Each row is a point on a landscape with many valleys, with its height.
From any point a ball rolls to the lowest of the 2 points nearest to it. It stops when none of these is lower. Distance is the straight distance between rows; heights are no part of it.
j_550 h=31.7: [137 123 166 126  79  91 125 132 131 144 114 147 126 149 189  87  54 156
 104  50 156  61 152 157 155 160 148 200 151 107 179  97 180 131 134 125
 111 131 125 176 130 122 111  63  95 134 117 154 110 192 192 200 123  73
 105 171 146]
j_341 h=25.0: [153 139 181 124  80 154 145  63 141  83 108  90 177 116 121 136  89 124
 151 143 158 170 139 202  88 149 145 170  97 116 103 156 201 124 123  94
 118  87 105 134 103  86 115  96 126 156 132 132 112 118 105 162 126 135
 114 130 133]
j_619 h=57.3: [122 118  83 113 133 149 152 169 144 109 137  83 110 169  87 105 100  70
 126 118 144 140 105 157 113 123  97 102  89 125 121  81 117  79 123 148
 117 103 100  66 135  92 128 156 118 111 140 119 127 113 159 149 102 152
 146 104 105]
j_826 h=39.9: [117  91 113 116 129 127 178 119  72  78 112 116 169 124 125 113 141  78
 127  92  93  95 118 116 144 108 106 145 149 119 110 112 120 115 143 149
  91 124 143 171 107 140 180  14 158 118 130 106 137 109 105 122 151 113
 118  70 158]
j_533 h=32.2: [121 187 117  64 185 150 119 128 130 128 153 139 173 172 117 138 133 111
 158 117 114 129 110  74 117 134 118 145 133 121 127 169 146 129 127 174
 107 155  81 190  74 168 157 135 156 101 126 158 115 104  89  91 164 116
 128 124 110]
j_405 h=63.1: [124 115  80 103 143 142 148 125 129  83 158  85 126 143  90 120 132  83
 123 176 104  94 121 160 154 113 115  62  86  94 115 153 117 163 139 160
  92 157 143 120 118 136 135 151  78 117 137 115 138 124 130 158  85 177
 113 132 163]
j_21 h=23.6: [150  93  92 155 190 167  70 169 111 173 123 216 103  71 211 111 112 131
  96 162 159 159 125  83 134  82 157 153 151  80 135 170  96  99 100 140
  59 189  90 129 152 106 115 146 177 160  98 134 108 105 133 149 163 118
 146 129  92]
j_638 h=14.4: [163 118 120 128 165 141  96 153 149 136 130 199 107 120 171 135  94 131
 123 192 153 135 123 110 128  41 166 137 154 133 108 149 122 149 127 138
  65 205 114 102 142  78 100 156 178 165 114 122 125 129 122 161 143 138
 118 165 109]
j_136 h=55.8: [125 155 136  91 135 150 125 151 157 120 157  59 119 148 106 133 118 161
 173 141 225 132  90 134 156  99 116 152 141 161  98 112 154  78 118  90
 167  89 124  92 155  76 104 159 111 117 116 127 145 170 123 101 117 102
 107 175 114]
j_369 h=53.4: [116 137  99 154  79 114 171  91 157 127 144 143 123 182 163  91  78  97
  91 128 158 110 180 163 127  88 128 103 120 148 127  73 140 106 184 131
 127 146 185 102 131  70  89 113 108 152 157 132 155 135 163 194 126 120
 152 132 137]
j_576 h=40.2: [ 85 118  90 147 127 119 153 118 102 180  99 127 189 110 151 101 175 165
 121 110 125 128 184 110 134 174 136 144  98  92 161 131 111 136 123 130
 153 132 151 182 119 161 142 101 114 142 134 133 119 164 141 128 147  92
 119  88 181]
j_188 h=23.9: [109 127 158 134  79  94 185  98 125 138 116 114 143 152 113 119 131 121
 134 126 152 147 116 192  89 115 127 170 138 146 112 119 162 101 142 126
 131 118 126 101  95 100 108  60 138 141 116 112 114 105 120 138 133 129
 132 110 129]
j_438 h=53.1: [144 142 154 160 160 127  80 187 152 145 102 200  68 127 158 119  92 121
 119 154 107 138 122 105 106 126 167 118 159 139 110  83 105 116 106 120
 129 121  98  85 152 135 112 180 185 140 126 120 155  84 120 131 130 125
 157 137  81]
j_551 h=51.2: [143 158 101 119  67 133 173  69 156 129 155 112 137 153 150  81  98  72
 121 112 169 125 166 168 111 114 123  94  45 148 157 111 146  91 179 130
 160 160 150  86 128  79  59 141 112  88 177 156 166 117 139 149 139 170
 119 138 127]
j_251 h=45.5: [171  94 130 106 100  77 115 168 111  63 117 169  75 141 114 137  88 115
 156 112  92  82  78 115 169  88 134 110 191 212 157  86 103 138 109 163
  74 150 161 129 116 113 131  67 117 109  89 123 139 118 105 133  99 123
 134 119 127]
j_915 h=50.9: [ 87 109 121 152 112 106 127 132 124 137 135  63 118  91 115 136 183 156
  83 137 108 121 121 158  97 164 127 118 107 113  93 120  89 125 124 114
 201  79 162  80 139 139 174 129 112 146 169  83 132 121 147 108  95 147
 155 100 154]
j_849 h=55.5: [125 116 211 134 158 129  60 142 154 122 139 166 100  91 168 190 118 138
 114 121 135 176 104  88 170 109 138 141 125 194 171 161 158 156 147 154
 137 150 150 131 159 128  43 161 143 152  66 149 109 134 125 104 149 123
 112 184  79]
j_53 h=59.2: [115 124  94 117 113 155 164 125 172 152 149  61 132 132 107 103 143 101
 126 134 163 147 123 207  83 137 116  99  76 109 109 115 123  99 123 142
 157 123 108  44 109  94 126 158  77 121 153 129 135 104 168 140  83 187
 141 105 130]
j_217 h=49.0: [153 117 131 138  75 134 155 100 151  88 135  96 132 123 130 138  84 103
 121 123 132 108 147 192 122 122 142  90  45 147 171 112 149 130 152 129
 139 148 156 100 104 104  82 153  73  97 142 146 153 138 151 169  92 163
 116 137 136]
j_467 h=23.3: [124  98 139 134  84  90  95 203 121 143 120 134 109 118 149  96 103 168
 101  80 184 120 131 132 159 153 138 165 110 137 160 107 145  96 116 136
 146 110 113  96 139 123 125 122  73 138 112 164 114 188 184 146 129  93
 142 135  92]
j_504 h=34.1: [101 162 116  99 130 191 112 113  95 117 104 120 194 141 120 112 104  95
 152 121 112 166 187 138 136 167 131 118  87  87  92 189 139 147 168  93
 111  68  91 195 118 125 159 145 161 120 157 140 113 152 118 109 146 121
 105 128 151]
j_48 h=27.9: [133 167 134  94 188 127  79 159 117 151 124 153 139 142  98 173 115 124
 156  91  84 142 124  91 136 184 132 141 139 134 154 164 150 140  92 204
 104 127  62 185 119 191 146 162 138  86 111 162 105 120 119  95 122 111
 104 141 111]
j_273 h=69.7: [117  93 100 101 177 106 132 159 154 139 133  84 121  83  91 192 216 184
  82 163 140 161  83 139 147 149  97 133 130 141  36 159 118 159 112 158
  90  93 124 110 187 145 139 152 105 170 128  96 101 139 113 107 149 143
  78 163 102]
j_85 h=19.4: [146 137  70 145  96 123 144 115 110 193 100 112 142 138 103 137 156  61
  98 105  75 148 133 178  99 184 123 171 105  87 136 150 140 150 112 200
  82 163  94 163  84 153 177 119 124 158 167 156  75 102 164 170 101 129
 129  46 140]
j_115 h=28.5: [177 152 141 135 171 144  97 105 159 139 138 192 134  98 155 152 113 167
 104 179 156  99 162 107 118  91 184  86 114 108 138 184 124 166 148 118
 115 219 133 122 107 148 105 184 140 123 134 141 128 130 113  94 149 169
 119 153 155]
j_785 h=45.2: [112 139 195 145 126 109 113 141 110 142 103 135 108  95 139 152 143 168
 145 101  83 157 110 112 141 179 128 166 170 188 155 122 185 133  99 135
 149  79 130 154 140 156 119 113 136 132  84 133 117 120 122 125  95 108
  99 158 114]
j_692 h=44.5: [196 106 152 158  90 116 121 130 136 117 116 191 118  79 180 142  47 113
 103 163 180 123 164 120 107  65 151 104  88 129 117 103 106 150 160 106
 122 173 134  68 130  42  92 117 167 150 180 110 168 144 121 144 163 140
 136 129 132]
j_832 h=48.5: [104 139 110 132 139 112 105 143 151 223 139 125 125 132 149 102 193 207
 151 166 209 134 114  96 165  94 128 197 178  90 134 150 108 103  92  82
 136 130 130 100 167 111  96 149 112 141 131 146 128 176 156 152 152 116
 157 158  98]
j_271 h=43.3: [ 88 146 174 155 136  85 126 118 130  88 109 168  99 183 134 126  96 112
 116 122  98 137 173  74 130 130 115 107 157 179  90  91 130 161 157 101
 142  71 162 157 148 141 136 124 192 148 125 102 157 138  94 117 144  59
 153 145 106]
j_743 h=52.5: [100  91  43 114 183 107 149 140 152 119 135 107 139 182 104 137 129  88
 103 142  97 114 114 118 131 155  98  87 135 129  28 114 100 171 152 170
  66 116 138 132 165 146 171 183 136 149 169  88 131 118 142 149  96 109
 129 126 132]
j_652 h=43.5: [124  71 109 141 154  95 151 150  85 103 105 106 162  62 104 145 162 116
 116  87  96 125  75 119 144 173 128 125 137 159 126 105 112 105 103 169
  94 142 148 159 112 145 170  56 130 142  79  89 100 120 113 100 123 131
 115  78 158]
j_589 h=53.2: [112  93 187 153 131  87  83 122 161  99 141 139  71 113 139 207 126 139
  79 125 100 154 140 102 164 131 118 107 118 202 130 130 122 180 160 138
 167 124 178 119 153 148  80 153 143 175  87 116 114 127 118 110 135 133
 119 151 102]
j_257 h=27.8: [120  88 161 136  62  58 108 142 135 156 102 147 131 123 193 142 124 190
  81  82 160 116 135 145 170 169 147 205 126 125 143 138 153 132 121 115
 129  85 131 147 165 126 114  89  84 164 115 159 104 210 182 160 126  62
 122 169 120]
j_163 h=40.5: [ 97 174 134 103 163 117 156  97 132 102 125 117 150 162 102 154 145  88
 120 141  77 159 123 130  86 153 109 147 120 130  45 171 147 135 183 193
 100 117 117 169 106 134 165  96 194 145 141 100 128  79 111 102 146 143
 106 102 124]
j_133 h=46.7: [151 129 113 145  80 144 147 116 107 128 101 119 134 141 154  88  80 104
 143 120 116 104 158 202 101 150 159  91  78  98 173 103 149 128 116 127
 102 141 113 103  92 133 133 164  77 112 159 163 140 108 143 176  78 132
 137 110 157]
j_96 h=18.2: [146 123 150 119 104  94 116 156 123 140 111 117 161 117 117 122 118 178
 129  58 163 105 157 131 157 184 138 151 110 112 168 129 170 124  94 131
 198 120  96 141 131 184 143 124  67  96 115 177 130 173 151 109 119  85
 139 144 134]
j_380 h=42.3: [117 151 167 111  99  90 116  89 136 125 139 128 107 140 134 161 158 183
 146 111 114 128 113  89 136 140 127 152 129 194 194 142 160 170 102 124
 200 122 161 177 115 164 103 131  95 103  96 150 133 155 124 127 104 114
 118 179 116]
j_868 h=60.9: [129 137 137  90 129 135 113 140 126 114 177 129 104 135 121 116 133 143
 174  85 210 104  75  75 127  80 101 173 155 180 194 124 145  77 110 113
 176 147 143 128 129  63  87  93 125  80  89 137 126 135 114 100 143 114
 108 142  97]
j_52 h=33.1: [176 145 177 128 146 135 124  97 167 107 124 169 132 128 123 133 105 143
 119  93 119 100 160 127 112 138 164  94  90 122 179 156 156 133 166 140
 153 194 136 122  91 143 118 134 114 107 122 148 137 123 110  86 127 155
 139 140 138]
j_191 h=60.3: [106 131 178 128 136 147 125 140 112 108 151 133 118 137 140 114 112 147
 154  47 163 139 100  71 123 123 113 190 139 177 201 128 180  96 144 136
 141 148 132 177 130 106  83  97 133 125  67 119 125 116 130 106 154  91
 106 167  90]
j_79 h=10.1: [151 125 144 138 121 133 113 129 137 121 120 124 130 112 125 135 156 153
 130 160 153 124 148 139 132 117 120 135 111 109 135 159 126 126 108  83
 166 113 120 100 111 152 130 149  95 119 143 141 119 165 109 131 146 130
 130 132 113]
j_655 h=70.9: [129 120 124  96 190 133 125 142 171 132 138 108 122 108 112 154 170 142
 107 157 133 172  99 154 115 160 116 154 114 111  83 170 140  97 111 169
  84 133  84 103 136 136 119 163 122 155 113 126  92 109 128 121 138 147
  94 148  94]
j_329 h=7.6: [119 104 122 138 101 189  95 167  91  81 123 103 112 104 120 125 122 122
 167 131 127 123  91  94 172  95  86  92  99 146 218 113  81 109 118  98
 142  98 154 126 160  83  84 156  65  96 115 128 124 141 147 135 115 147
 128 133 124]
j_787 h=23.5: [207 107 114 120 168 179  86 152 110 120 144 171 139 102 124 129  98 117
 153 128 112  94 114 109 136 101 146  97 125  73 184 166 104 117  86 119
  93 172  88 119 116 139 148 160 119  72 110 154 110 107  97 117 145 160
 147 132 122]
j_818 h=34.4: [120 166  92 134 129 187 160 127  95 194 114 120 140 127 121 102 143 162
 141 133  97 131 155 142 104 138 164  97 156  75 130 134  89 115  94 109
 137 145 116 163 105 179 186 141 148 115 145 153 122 102 121  95 126 135
 141  79 200]
j_968 h=29.7: [126 135  97 139 115 171 149  88  81 116 119 137 186 135 144 105 102  42
 131 142  84 138 170 147 124 161 140 121  74  80  93 158 123 167 150 133
  89 114 121 199 106 138 165 126 144 143 180 138 102 116 113 138 134 115
 115  86 141]
j_105 h=30.6: [178  90 128  95 161 185 118 154 123  94 153 138 135  98  65 139 133 148
 192 134 119 100  74 129 154 110 108  93 139 105 156 146  98 101  90 113
 125 137 111 127 133 130 138 130 102  53 115 148 130 127  83 100 120 166
 135 139 119]
j_854 h=53.5: [148 146 123  92 147 103 119 161 175 148 149 117 105 146 104 127 112 192
 137 173 210 105 110 133 153  93 162 147 178 142  76  91 137 106  96  73
 151 107 117  61 151 124 133 146 115 116 127 132 170 162 128 107 130 121
 137 165 118]
j_377 h=40.3: [162 107 118 160  99 143 134 107 137 146 130 158 118 108 175 104 127 105
 125 156 188 126 157 116 124  53 137 131  97 110 136 152  97 114 140  92
 147 171 164  82 130  66  79 131 151 142 156 112 128 121 129 142 177 156
 122 115 131]
j_314 h=46.1: [ 72 124  87 117 152 166 153 137 153 133 161  81 139 153 110 110 176 128
 114 166 124 158 137 140 114 140  78 110 134  95  39 157 105 115 165 103
 138  59 118 119 171 110 155 152 162 144 168  95 118 127 143 118 123 150
 135 131 134]
j_876 h=43.9: [109 140 113 150  92 148 128 125  83 116 113 145 122 153 172  70  62  93
 122  87 122  99 161 153 139 135 156  93 108 136 212  92 180 115 139 138
 105 152 121 145 124 137 113 146 107  96 122 166 151 128 164 185  98 101
 128 115 138]
j_528 h=18.8: [154 111 187 145  64 156 104  87 127 126 109 115 132 108 163 125 117 140
 139 120 161 144 139 163  94 137 140 160  90 132 185 162 171 115 124  86
 146 115  99 124 121 108  72 113  99 131 135 138 115 129 135 155 137 132
 119 137 108]
j_474 h=61.0: [135 165 103  77 137 182 155 105 154 102 147  70 152 129 118 110 123 103
 134 167 148 124 121 192  87 142 122  87  88  72  85 168 131 118 143 131
 130 129 122 112 108 138 128 139  94 127 172 138 153 113 133 106 108 177
 131 135 151]
j_871 h=18.9: [160 124 146 145 117 172  83 148 128 139 143 117 110  99 161 127 112 159
 174 133 165 112 113 111 136  97 136 116 120 134 191 125 108  92  99  79
 168 117 106  97 149  96 107 177  86  56 131 142 146 162 133 120 118 129
 133 159 103]
j_306 h=59.3: [149 149 154 169 121 158  85 206  91 172 115 161  80 114 101 172 126 150
 161 111  25 133  87 121 104 147 145  83 170 120 182  71  87 107  60 112
 147  73  92 136 143 167 179 180 146  65 112 146 122  85  95 104 109 132
 134 114 114]
j_272 h=43.0: [ 78 140  93 164 114 179 154 126  87 182 129 121 177 137 174  47 133 182
 129 125 169 120 178 107 147 126 138 110 142  87 171 113 109  92 133  83
 133 140 134 153 143 136 121 116  84 116 134 148 154 183 161 122 120  91
 154 111 162]
j_439 h=58.1: [110 143 163 112 123 133 146 129 131 124 154  92 108 132 125  98 127 149
 170 100 204 152 118  90 144  94  92 166 120 184 134 111 145  71 142  89
 186  83 137  95 174  57  78 112 154 127 113 122 143 141 105  78 169  97
 129 163  83]
j_724 h=68.5: [143 107 120  91 154 118 118 148 172 123 142  98 154  78 104 193 156 187
 128 171 148 140 127 131 196 122 140 138 117 137  64 156 121 163 109 115
 106 130 123 125 159 156 132 161  85 163  96 111 111 206 132 113 122 131
  88 184 148]
j_102 h=51.0: [131 134 120 116 146 115 132 132 154 179 132 125 118 121 136 107 163 184
 156 169 200 151 116 134 121 100 121 171 202 110  69 126  87  76  92  78
 134  94 109  75 152 118 132 137 150 140 131 123 131 134 112 118 177 109
 151 141 101]
j_704 h=67.2: [178  96 140  90 128 107  87 149 149  92 150 125 138  73  96 215 128 124
 132 170 128  95 134 118 183  94 130 108  97 148 116 137 116 176 109 127
 100 164 128 136 139 155 137 133 100 131 109 106 114 177 112 132 136 170
 103 168 135]
j_14 h=29.8: [161 137  92 161 134 166 158 103  72 150 124 131 123 110 141  94 135 132
 157 140  74  81 146 143 113 131 177  71 151  83 171 123  90 127  87 116
 103 191 161 133  93 164 180 131 107  94 121 146 143  84 114 118  95 152
 146  64 199]
j_155 h=34.5: [130 151 113 148  98 174 142 105 102 151 110 137 112 131 152  81 143 105
 173 166 163 133 129 120 107  54 104 139 143 107 148 116  95 100 105  58
 138 131 138 120 122  75 106 126 140  89 165 123 150  84 122 163 149 146
 162 111 111]
j_344 h=51.1: [ 94 123 152 122 144  70 102  84 191 120 153 109  87 114  87 198 175 144
 112 171 110 127 122  63 165  81 106 104 116 186 101 131 108 215 153 129
 159 123 186 149 167 170 102 162 141 170 100  72 135 152 117  96 135 143
 112 178 121]
j_630 h=48.8: [ 75 122  90 123 158 114 146 144 144 131 143  67 122 140  90  92 160 129
  90 139 121 133 127 135  96 139  88  78 149  85  47 106  83 125 154 119
 170  82 154  86 169 134 156 125 153 151 161  62 167 107 131 107  95 122
 182 108 153]
j_911 h=36.6: [118 189 160 100 169 121 135  43 157 113 149 151 159 169 113 142 153 146
 131  98  96 108 148 103 109 136 145  99 115 158 173 171 172 174 160 161
 173 175 170 176  57 175 119 137 132 111 118 143 140 118 111 101 120 149
 118 141 148]
j_266 h=27.7: [ 95 131  96 130 121 201 158 132  79 131 140  84 114 113 127 105 160 110
 170 165 127 142 102 116 118  77  79 119 136 119 130 128  82  90 122 108
 137  87 129 141 111  69 127 106 131 102 162  98 135  83 132 153 107 154
 136  84 116]
j_720 h=47.8: [216  90 155 152  98  90 127 141 133 126 109 186  90 103 162 113  53 127
 112 120 150 106 140 149  95  96 178 129 149 148 109  85 135 109 143  94
 120 148 120  77 134  72 128  98 171 129 140 126 162 109 129 128 163 121
 134 125 121]
j_289 h=24.5: [127 120 115 158  84 135 149  68  76 139  93 125 162 110 132 124 127  54
 116 124  31 120 145 183  72 191 159 158  85 111 115 142 117 166 118 175
  84 136 124 178  87 133 180 116 116 146 169 136  89  82 129 150  88 149
 110  64 175]
j_198 h=50.5: [111 100  94 118 158  94 145 108 167 153 118  75 126 138  90 171 179 129
 113 149 103 152 119 159 101 170 139 100 133 143  43 138 119 180 124 169
 116  92 127 111 147 148 171 185  99 142 166  91 115 151 159 131  69 140
 112 121 167]
j_693 h=37.8: [ 82 179 104 133 151 146 150 119 114 162 124 123 157 124 128 113 168 166
 125 110 119 148 178  99 117 176 118  95 117 101 102 144  98 148 139 116
 179 109 123 189 130 178 168 151 149 141 152 132 128 150 110  73 130 114
 124  86 173]
j_885 h=36.8: [105 172  82  56 168 146 141 139 135  88 136 136 167 191  93 145 136  89
 147 152 111 159  94 106  99 150  92 157 138 105  54 178 157 103 157 183
  31 122  56 171  95 144 158 133 182 140 134 144 129 103  91  91 175 122
 102 126  86]
j_544 h=50.4: [166 105 135 167 137  81 110 190 143 134  77 198  94 110 146 116  84 127
  88 118 145 135 137 116 128 146 161 129 147 121  99  74 111 102 127 127
 136 136 107  60 137 111 160 122 189 157 133 110 159 120 130 129 162  96
 168 111 113]
j_206 h=73.3: [ 99 127 114 150 140  95 128 160 135 189 122 124 150 143 108 112 159 131
 110  97 158 174 120 114 136 146  99 180 147  87 138 129 117 110 112 146
 147 122  99 111 132 132 128 120 154 167 123 129 102 144 143 153 174 110
 154 110  71]
j_285 h=56.1: [144 129 148 168 184 147 101 185 132 116 128 184  99 135 116 141 100 140
 164 138  51 121 117 101 118 140 138  64 168 120 142 104 101 129 108 122
 105 127 116 126 149 140 140 199 148  95 113 106 148  97  93 101  97 121
 149 136 128]
j_463 h=58.0: [ 97 137 214 141 129 133  77 123 138 116 139 131 121  92 167 152 114 157
 133  91 176 184  78 107 140 161 141 217 120 176 154 148 195 104 153 125
 118 133 121 147 148  97  69 123 132 149  70 141 113 139 142 114 135  82
  85 194  90]
j_122 h=36.5: [215  87 156  89 120 153 124 127 102  65 137 164 159 110  87 137 111 137
 177  71  82  65  86 146 130 126 121  81 134 132 179 101 121 122 110 155
 119 154 134 135 103 128 145  65 101  35 109 158 142 102 104 107 153 143
 146 119 128]
j_790 h=65.3: [143 109 103  87 162 117 109 157 172  91 178 111 133 127  90 191 130 102
 108 171 134 108  95 136 174 106  97 109  53 139 128 168 133 151 121 160
  80 172 114 106 122 135  99 166  74 129 147 120  96 154 135 132 106 187
  91 151 119]
j_6 h=22.5: [171 106  73 130 121 139 144 143  84 147 134 137 100 115 135  83 110 102
 172 153 122  92 109 133 127  76 162 108 174 120 152  92  97  97  79 126
  96 188 135  91  95 115 140 113 119 112 127 141 130 103 133 162 111 156
 152  79 148]
j_211 h=39.5: [105 156 145  99 157 106 136  56 148 135 147 121 136 114  96 194 176 158
 141 150 112 122 103  90 157 120 141 152 130 175 154 184 142 182 110 154
 154 163 158 148  84 169  98 151 106 135  82 139 125 145 103 111 115 138
  99 142 150]
j_449 h=45.3: [ 82 120 174 146 108  79 105  98 123 119 144 104  89 140 112 183 204 165
 117 117  75 141  97  90 136 123  90 108 125 173 185 121 114 174 113 109
 213  82 176 141 125 175  99 149 100 105 133 122 114 116 129 118 110 164
 134 143 134]
j_908 h=57.1: [138 128 118  97 153  98 179 100 137  89 162 167 167 175 138  90  63  90
  85  77 164 100 170 144 112 141 138  75 114 118 117  89 163 131 203 158
 125 185 165 130 119 161 110  54 157 153 117 170 190 129 135 108 175 108
 148 148 143]
j_670 h=35.9: [123 104 174 150  66 105 164  97 132  97 114 142 109 186 162 101  72 121
 103  84 137  94 162 167 128 120 149 171 149 153 154  73 171 134 152 122
 106  96 151 160 135  97  86  48 127 176 100 129 114 161 170 170 123  81
 127 162 162]
j_675 h=18.5: [113 154 124 157 114 106 164  96 150 158 119 113 139 156  97 107 158  75
 101 140 112 159 133 164  58 126  97 152 143 100  82 111 134 119 158 167
 124 144 125  95 105 113 140  93 163 164 153 121  98  62 154 169 141 136
 148  69 101]
j_129 h=12.9: [112 141  91 167 121  74 137 118 157 198  95 144 122 152 116 142 195  68
  81 139  73 150 138 129  97 142  98 176 145  92 129 123 138 133 144 187
 102 176 114 119 123 112 137 121 145 151 139 150  57  79 163 175 124 150
 131  53  89]
j_513 h=40.9: [189 101 143 127  91 107 123 152  75  88 110 154 104 106  88 127  90  98
 174  95  71  73  90 131 143 119 132 120 170 140 163  92 109 123  82 142
  94 126 111 136  93 151 178  96 116  67 108 134 142  97  90 117 114 125
 160  94 117]
j_558 h=48.7: [ 86 122 156 142 108  95  94  92 132 142 148  94  89  95 118 167 191 154
 128 171  96 104 109  60 185  83 122 101 155 160 130 120  97 216 123  84
 199  95 201 149 162 169 116 155 117 147 132  96 128 153 120 118 126 135
 128 144 152]
j_11 h=72.1: [114 132  65 108 144 115 137 153 146 189 125 100 153 115 108 130 182 137
 107 124 170 156 103 151 134 157 112 185 134  80 114 168 128  82  80 168
  90 146  87  88 120 121 136 118 116 153 124 132  87 126 146 162 131 144
 114 102 110]
j_906 h=43.1: [101 138 132 127 165 121 134  96 138  96 146 101 174 134 104 131 164  93
  86 113 119 186 138 128  83 154  87 139 109 103  34 169 122 135 183 133
 150  97 125 129 161 116 130 103 174 167 142  71 120 115 102  92 150 127
 129 122 123]
j_87 h=50.1: [ 99 177 140 154  82 125 129 124  77 182  91 127 139 129 141 127 128 161
 153 129  82 167 162 125 120 184 163 160 161 145  97 112 145 135 120  86
 151  44 102 183 119 168 197 130 182 160 124 129 122 120 103 126 135 113
 106 110 149]
j_313 h=22.3: [151 108 124 132 179 151 127 108 180 123 149 165 111  83 134 159 157 154
 113 204 146 146 111 116 130  71 152 109 133 141 111 170 114 157 129 134
  76 197 125 109 125 128  85 169 151 179 103 100 121 107 121 133 157 175
  88 156 141]
j_25 h=54.9: [130 190 120 100 147 126 148 122 124 107 117 138 121 151  98 125 127 129
 148 139 118 128 126 146  85 111 125 120 173 114  74 113 121 111 142 122
 148 114 107 115 113 158 186 107 182 116 118 123 179  87  93  75 144 119
 158 128 134]
j_950 h=52.6: [116 169 155 120  96 104 141  98  93 106 105 130 128 148 131 143 115 142
 175 136  62 122 131 129 102 140 135 139 174 133  74 102 123 139 142  86
 150  52 127 164 101 171 195  93 187 111 129  99 157 109  81  98 142 118
 126 115 158]
j_281 h=12.2: [192  91  75 117 138 183 130 142  80  99 136 180 129  99 156  73  72  95
 144 145 161  98 146 137 156  68 129 104 136  73 139 137  76 116  90 111
  75 187 113  99 108  93 130 116 120  92 135 148 150 142 120 141 133 166
 159 101 143]
j_721 h=54.8: [104 141  92 124 160 136 114 171 148 100 126 125  92 186 112 126  98  86
  97 152  81 146 147 136 111 163  95  74  99 109  93  93 129 131 153 151
  82 117  88 117 153 119 140 195 146 139 146 134 116 102 146 130  95 128
 128 128 101]
j_616 h=55.3: [ 90 143 131 142 130  97 208  92 164 103 165 139 141 176 152  96  82 118
  56  96 152 108 168 159 121 111 128  83 132 145 110  71 143 135 216 136
 128 168 187 109 142  97  85  72 139 182 125 110 172 144 139 128 138 117
 121 147 155]
j_71 h=19.2: [110  84 121 144  98 176 137 150  79 112 124  53  93  90 114 128 181 122
 173 142 141 137  79 126 131 101  91 119 107 154 164 100  78  99 120  85
 160  77 176 101 144  62 107 103  97  93 145  85 121 106 139 129 113 159
 134 117 120]
j_769 h=45.8: [102 127 129 156 114 156 132 121 108 182 103 110 148 105 167  85 173 210
 163 158 205 133 146 102 158 101 154 154 184 118 175 155 112 109 112  56
 149 134 156 125 133 105 112 108 109 144 113 142 139 174 153 129 138 111
 143 136 168]
j_735 h=35.6: [109  95 119 137 108 117 148 116  55  70 120 155 157 146 131 107 127  76
 124  93  82 109 150 107 148 140  85 114 134 117  95 115 106 148 160 113
 138  70 151 195 132 157 166  68 160 123 164 104 128 153 109 123 165  77
 150 103 128]
j_846 h=40.0: [ 89 109 140 139  95 115 136 119 132 120 110 130 127 198 172 101  78  88
  75  77 100 109 150 128 128 147 143 145 119 169 209  97 200 138 157 185
  75 145 140 164 121 103  83  97 102 154  89 149 112 151 184 176  91 100
 108 143 143]
j_243 h=23.1: [142 138 115  83 139 119  94 171 105 142 116 126 165 131 111 140 116 133
 140  72 158 120 111 110 169 204 133 195 129 103 156 154 180 133  76 168
 116 143  73 181 116 202 163 126  93  76 105 182 104 155 140 141 107  85
 119 139 125]
j_44 h=47.5: [126 165 190 167 119 132 103 120 134 160  76 131 114  94 165 137 113 167
 136 112 103 168 154 154 107 186 192 157 162 141 127 118 176 115 119 128
 139 106  95 133 128 149 138 144 167 143  92 122 118  97 123 129 111 114
  99 144 126]
j_294 h=48.6: [129 109 146 136 133  67 100 119 152 120 131  78 113 131  94 169 174  99
  77 144  76 126 106 145 125 149  91 107  95 159  84 129 112 173 142 141
 181  97 160  91 150 142 142 156  98 123 163  90 117 134 132 132  76 147
 141 122 122]
j_270 h=39.8: [ 90 138 116 147 133 127 121 148 104  97 124 152 107 171 120  93 124  89
 107 138 112 122 156  75 150 119  85 114 145 113 111 111  86 150 148  89
 165  87 152 154 148 144 138 119 147 136 158 111 148 150 103 138 148  80
 155 108 101]

Call two points neighbours if one is among the 2 nearest of the other. Go from one point of each pair to the other, from neighbour to neighbour, staying as low as possible. Name the highest point that can't be avoided.
j_281 and j_79 -> j_693
j_329 and j_735 -> j_652
j_294 and j_638 -> j_25
j_329 and j_129 -> j_341
j_79 and j_329 -> j_871
j_96 and j_294 -> j_915

For each start below, name the point where the ball stops.
j_217 -> j_96
j_344 -> j_638
j_950 -> j_638
j_285 -> j_329
j_724 -> j_294
j_630 -> j_96
j_136 -> j_281
j_25 -> j_96
